Each row is a point on a landscape with many valleys, with its height.
From any point a ball rolls to the lowest of the 6 points nearest to it. It stops when none of these is lower. Distance is the straight distance between rows; heights are no part of it.
J620: [ 27 -42   5  -1   0 -16  53  16 -22  21  19  45  18  44 -19  -6   6 -25
  16 -37 -36  22  50]  height 330
J997: [ 19 -29   3 -20   0 -14  28  33 -29  19  40  33  -3  41  -7   7   2 -23
  38 -38 -14  31  42]  height 292
J912: [-11  31 -10  -5  25   5  12  29   4  39 -12 -27   4  12   2   7   6   0
  -9  15 -17 -14  -8]  height 762
J922: [-10  38 -17  -2  31   3  -1   8 -10  57 -14 -23  15  29  17  14  18   3
   3  23 -12 -14 -18]  height 757
J577: [ 12   7 -35  29  10 -25  30  20   4   2  13 -26 -15   6 -11   0 -11  -4
   7   9 -43 -20 -26]  height 217
J286: [ 14   7  12   5  11 -21 -48 -28   3 -33  16 -10   2 -23 -33 -11  -4  21
 -63  -7   6  10 -21]  height 72
J617: [-15 -12 -36  29  -9 -15  -9 -33   2 -33  26 -21  -1   5 -62 -16 -13 -15
 -22   1  -2  -7 -33]  height 298
J555: [ -7 -27 -16  71 -21  -3  10 -12  11 -44  27 -14  -7 -11 -37  -9 -29 -30
 -16 -10  -3 -30   4]  height 174
J918: [ 29   6 -19  44 -24 -14  85  24   8 -15  14 -18  -4 -25  -7 -33   0 -15
   3  -3 -41 -32 -13]  height 111
J445: [  9 -23 -11  10  -7 -26  57  20 -16  37 -31  28  19  37 -21 -21   0 -15
  14  -4 -57  -3  26]  height 305
J745: [  6 -22 -15  58 -17   3  54   3   5 -45  32 -25  -8 -15 -33 -14 -21 -14
  -4  -8  -7 -16 -22]  height 153
J673: [ -9  27  40 -13  30  23 -39  16  20  -1 -23 -26 -23  -1  16   6  19  16
 -13   6 -14   3 -16]  height 108
J537: [-16  21  21  -1  40   7 -33  19  17 -18  15 -30 -13 -14  -7   5  21  12
 -31 -11  -9   1 -22]  height 124
J66: [ 26  19 -20  24   1 -21  81  22   3  11 -15   6   0  25 -15 -29  16  -3
   3   0 -51 -20  -7]  height 228
J304: [-28   2  30 -27 -17  32 -31 -20  12  17 -24   9   9 -18  36  11 -31  17
  23   6  36  17  23]  height 338
J169: [  4   7  15 -10  33   4 -45  -8  10 -22  -8  -6 -10 -15  -8   4   8  28
 -38  -7 -30  22 -35]  height 74
J471: [-16 -27 -11 -26   8  21   3   3 -11   5  40  32  -3 -34  39   8  -6   1
  54  -9  41  22  28]  height 216
J247: [ 21   3 -10  30  -6 -37  91  27   0   3  -2  16  18  -6 -17 -30  12 -13
   7   6 -38  -4   6]  height 215
J2: [ 29 -31   4 -14  -4  -1  50  21 -31  30  67  18 -15  23 -17  -5  10 -17
  45 -48  -1  40  56]  height 310
J7: [-12   3 -15 -14  -3 -14  12  13 -17  61 -24  18  16  37  15  14   0  -6
  12  20  -2 -29  12]  height 456
J86: [ -1 -32 -13 -27  -3  12   2   4 -22   6  31  30  -2 -17  27   8 -17  -3
  40 -23  48   5  30]  height 219
J867: [  4  -3   2   8  38 -14 -30 -15  17 -29  34 -17   2 -11 -22 -18  -3  12
 -46   4  -6   1 -40]  height 112
J926: [  6  25 -35   7  16  -8  38  28 -17  37  -1 -22  14  21   5   9  22 -10
  29  28 -19 -30 -14]  height 389
J329: [-15 -27 -14 -15  -1   7  -4   8 -30  46   2  26  30  18  18  16  -8  -2
  33  -8  25   3  28]  height 295
J490: [ 13 -17 -11 -10 -20 -12  42  12 -19  37  -6  35  18  42  -7   2   3 -30
  22 -14 -21  14  35]  height 299
J641: [-33  16  13 -15  -7  42 -13   1  -3  46 -28  14   1  -5  27  24  -8  18
  30  12  42   3  21]  height 236
J136: [ 12   8 -37  36  -3 -10  45  33 -14 -25  18 -19  -2   3 -15 -14 -10  -6
 -10  -4 -29 -26 -20]  height 152
J509: [ 11 -15  15 -17   9 -25 -35 -45  -3 -24   5   1  -6 -41 -23  -8  10  30
 -54 -12   8   3 -34]  height 70
J452: [  5   4 -27  43   5  -8  13  13 -10 -44  32 -30 -12  -3 -14   1 -16 -20
   7 -12  -4 -25 -23]  height 178
J113: [-21   9 -10 -16   5  12  -3  18 -12  50 -15  30  12  14  22   6  -4  14
  30   4  35  -8  29]  height 327
J851: [-37  29  -8  -7  37 -10  -4  36  17  21 -29 -21 -16  -2  19  22   4   5
   4  23  16  -4  -9]  height 589
J328: [ 42   0  23  -2 -11 -14 -46 -50   9 -26  -5  12   0 -16 -16 -16  33  20
 -44   2  28 -11 -27]  height 78
J591: [ 20   4  20 -27  22  20 -38   1  13 -49 -33   2 -12 -23  28   1  23  10
 -31   7 -11   6   5]  height 139
J245: [-25 -13  21 -49 -57  36 -20 -25  17 -25 -29  15  12 -21  41 -12 -36  17
  37   1  32  52   7]  height 472
J143: [ -3  10 -26  11   5  -9 -13  -5  -1 -18  34 -40  -8  20 -21  -8 -14  -4
  -7  -2 -24  -7 -30]  height 379
J408: [ -6 -15 -10  39 -10   3 -13 -26  13 -41  48 -16   2   3 -67  -4  -7 -12
 -18  -4  -2   3 -26]  height 312
J959: [-10 -17 -24  46 -21  -9  -6 -46  14 -22  24   5   3   0 -66  15   4 -24
 -26   5  29 -19 -15]  height 337
J527: [  0  12  31 -18  32  17 -38  -6   4 -29 -19 -37 -19 -43  19   0  -8  27
 -35  10 -14  10 -11]  height 77
J909: [  6  34  30 -12  29  26 -28  17  25 -18 -16 -30 -20 -18  15   9  10  17
 -28   4 -24  17 -17]  height 89
J606: [-40  -6  31 -30 -51  25  -9 -25   0  -7 -23  22  10 -34  29 -12 -21  21
  37  -2  30  26   4]  height 437
J283: [-29  -1  24 -50 -52  23 -29 -21  -4 -39  -9  23   0 -18  55 -16 -23  -2
  40  -6  29  47  -5]  height 363
J127: [ 17 -23   5   9  -7 -25  62  17  -2  35  -8  41   7  28 -26   1  19 -15
  15 -30 -34  14  57]  height 365
J882: [ 49  -2  -1 -11 -29   2 -57 -54   2 -23 -12  11  -3 -18   0 -24  25  38
 -42  12  36 -43 -14]  height 129
J41: [  1  10 -15  -8   3 -15  11  26 -29  45 -17   6  10  24  16   1  14  -4
   5  12   7 -11   5]  height 60
J15: [ 19  -2 -37   0  -7 -26  60  23 -11  45 -18  11  21  38   5 -10   9 -34
  20  16 -36 -24   6]  height 256
J902: [-19  12 -19   1  53   2 -19   0   2 -22  24 -41  -6 -20   2   4   6  20
 -31 -11 -15  12 -36]  height 331
J727: [-31   9  26 -30 -23  21 -16   2   8  52 -24  -6  13 -11  33   8 -14  16
  21  22  48   1  28]  height 229
J453: [-12  31  42 -21  -6  38 -32   8  17   1 -64   2  -6  -6  41   8   3   6
  17  29  37  20   5]  height 150
J85: [ 12  17 -29  19   5 -34  54  28 -19  24 -12   6   7  19   0 -11  19 -13
   8   6 -44 -20   2]  height 218
J720: [  0 -16 -16 -10   0 -12  26  19 -35  57   2  38  19  39 -17   7   4  -7
  31   1 -11   8  37]  height 315
J368: [ 11  16 -38  29   2 -19  55  32  -8  -9   2 -35   6  10  -8  -5  11 -22
   5  12 -33 -24   0]  height 176
J700: [ 31   0  14 -25  26   7 -59 -36   9 -42 -25 -10 -19 -35  10 -22  15  28
 -53  18  -7 -11 -24]  height 197
J64: [-21  -6   2 -19  -7  26 -13  -1  -7  45   7  25  13  -8  40  10 -19  13
  31  12  36   0  32]  height 233
J207: [ 12 -31  -5 -28  -2 -16  24  12 -45  18  31  39   4  25   3  12 -19  -7
  27 -21  10  11  46]  height 266
J277: [  0  -2 -17  15 -20 -26 -29 -71   2 -28  39  10   6   7 -41  -9   4 -14
 -19  14  23  -4 -31]  height 200
J130: [-10 -14 -11  47 -25  -8   7 -31  15 -38  20 -14  12  14 -73   4 -14 -21
 -16  26  19 -20 -13]  height 282
J596: [  7 -42   4   7   3 -18  27  13 -29  22  13  45  -4  43 -10   8  20 -24
  28 -51 -16  30  56]  height 316
J871: [  0  43  45 -11  17  15 -23  27  17  11 -46 -29 -25   2  22  29  10  23
   1   5   9  14 -11]  height 126
J579: [  8 -47 -18  72 -38  -5  22  -4  30 -27  15   2  -3 -18 -49   7 -15 -29
  -7   4   5 -52  13]  height 202
J346: [-14  26  38 -24 -20  29 -26  -3  13  20 -49   9   7  -8  40  15   2  19
  16  28  28  16  17]  height 175
J225: [ -3  35   5  -5  36  18  -2  28  15  33 -12 -34 -24  -3  32  21  -1  21
 -11  15   2  -7  -7]  height 311
J269: [  1  10 -33  12  18 -12  -1  21   9 -27  36 -33 -10  -8 -16 -16   4   2
 -17  -5 -11  -6 -33]  height 400
J546: [ -4  42  48 -19   9  42 -38  18  29 -18 -60 -34 -18  -9  28  27  19   4
 -14  13  -7  15 -18]  height 110
J957: [ -9   6  -5  17   8 -19 -30 -31  -9 -21  33 -19   5  -4 -24  11 -13   5
 -36   1  -2 -11 -44]  height 203
J589: [-23  -5  44 -41 -41  35 -38 -24  21 -15 -70  15   7   0  45   3  -7  -4
  22  25  32  30   9]  height 225
J945: [-33 -20   7 -21 -23  26 -17  -5   8   9  -7  41 -10 -28  41   9 -24  16
  51  -6  26  20  46]  height 371
J96: [  7  30 -39  19   2   1  19  23  -1   5  12 -43   1   1  -3   2  -3 -16
  -6   6 -14  -8 -36]  height 528
J623: [-39 -19   4 -47 -40  33 -24 -26  12 -23 -17  32  -2 -23  55  -4 -29  14
  43 -13  41  32   8]  height 586
J889: [  3  17  14 -16  31  -7 -45 -26   8 -32   4 -29  -5 -24 -10  -9  -2  16
 -66  -2  -9   8 -28]  height 58
J208: [-17  15  11   3  17  12  -8  16  -3  57 -31 -16   9   3  28  16  -5  15
  17  16  17   4   5]  height 405
J578: [ -6 -16  -6 -13   1  -1   5  16 -22  51  21  26  14   9  10  17   5  -8
  26 -19  23   6  33]  height 277
J683: [ -8 -19 -17  39   8 -10   6 -11  -7 -37  38 -20  18   4 -45   0 -12 -15
 -13  -2  -7 -21 -26]  height 245
J969: [ 16  17   9  -4   1 -20 -56 -73   4  -6   7   0  -2  -7 -26  -7  -1  22
 -49  13  33   0 -15]  height 75
J753: [ -3 -25 -29  59 -16 -16  -1 -16  10 -32  37 -14  -2   9 -56  -7 -28 -34
 -19 -12   8 -14 -23]  height 205
J376: [ 34   0  27  -7   6   1 -59 -50  -1 -35  -1   6  15 -26  -8 -11  15  39
 -44   4  18 -22 -19]  height 73
J118: [ 15   0 -15   6 -12 -37  49  25 -22  28 -19  26  23  35 -17   2   8 -11
  10   4 -43 -21  20]  height 258
J533: [ -6  36   4   8  43   4 -10  17  10  20   6 -33 -17  -6  17  10  10  24
 -12   5 -15  -3 -31]  height 420
J570: [ -1 -25  -1 -29  19  12   9  26 -12  11  52  23  -1  -8  17   0 -14 -16
  40 -29  32  16  42]  height 234
J275: [ 11 -19 -29  70 -16   3  54  12  13 -43  28 -21   0 -14 -32 -11 -17 -38
  12 -16 -16 -39  -3]  height 137
J737: [-36 -11  -6 -31  -5  26 -10  -6   4  19  11  24   4 -17  46   7 -19   2
  43 -18  50  18  28]  height 141
J873: [  9  -5  16  -8 -25 -16 -43 -64   3 -16  21   1   7  13 -24   2  34  -3
 -41   1  51  -6 -13]  height 83
J58: [ 33   8  22 -31  22   1 -56 -14  14 -48 -21   5 -27 -34   3 -18  10  12
 -49   5 -20  -3 -19]  height 113
J818: [  5   7  31 -32  10  23 -58 -11  16 -43 -47  -4 -28 -22  47   6  14  10
 -29  15 -39   2 -21]  height 210
J717: [  6 -15  -2  21  -4 -47  71  13   4  25 -24  32   8   6  -8 -18  24 -11
   0  -3 -42   4   8]  height 334
J35: [ -9  25 -19  -5  14  -2  30  29   1  35 -18 -18   7  21   6   1  -2  -1
   9  17 -14 -17  -7]  height 629
J456: [ -4  16  57 -31  -9  26 -36   9  16 -38 -60 -12 -30 -11  50  21  20  11
 -16  24  -1  20 -11]  height 135
J482: [ 28 -25  23  13 -19  -6  42  16 -11  19  31  26  -5  54 -27   7  -6 -22
  49 -57 -26  48  71]  height 325

For each start below, name every point that the ball comes to, in order.
J959 | J277, J969, J509, J889
J304 | J346, J453, J546, J909, J169, J889
J118 | J85, J368, J136, J918
J15 | J85, J368, J136, J918
J283 | J589, J453, J546, J909, J169, J889
J445 | J85, J368, J136, J918
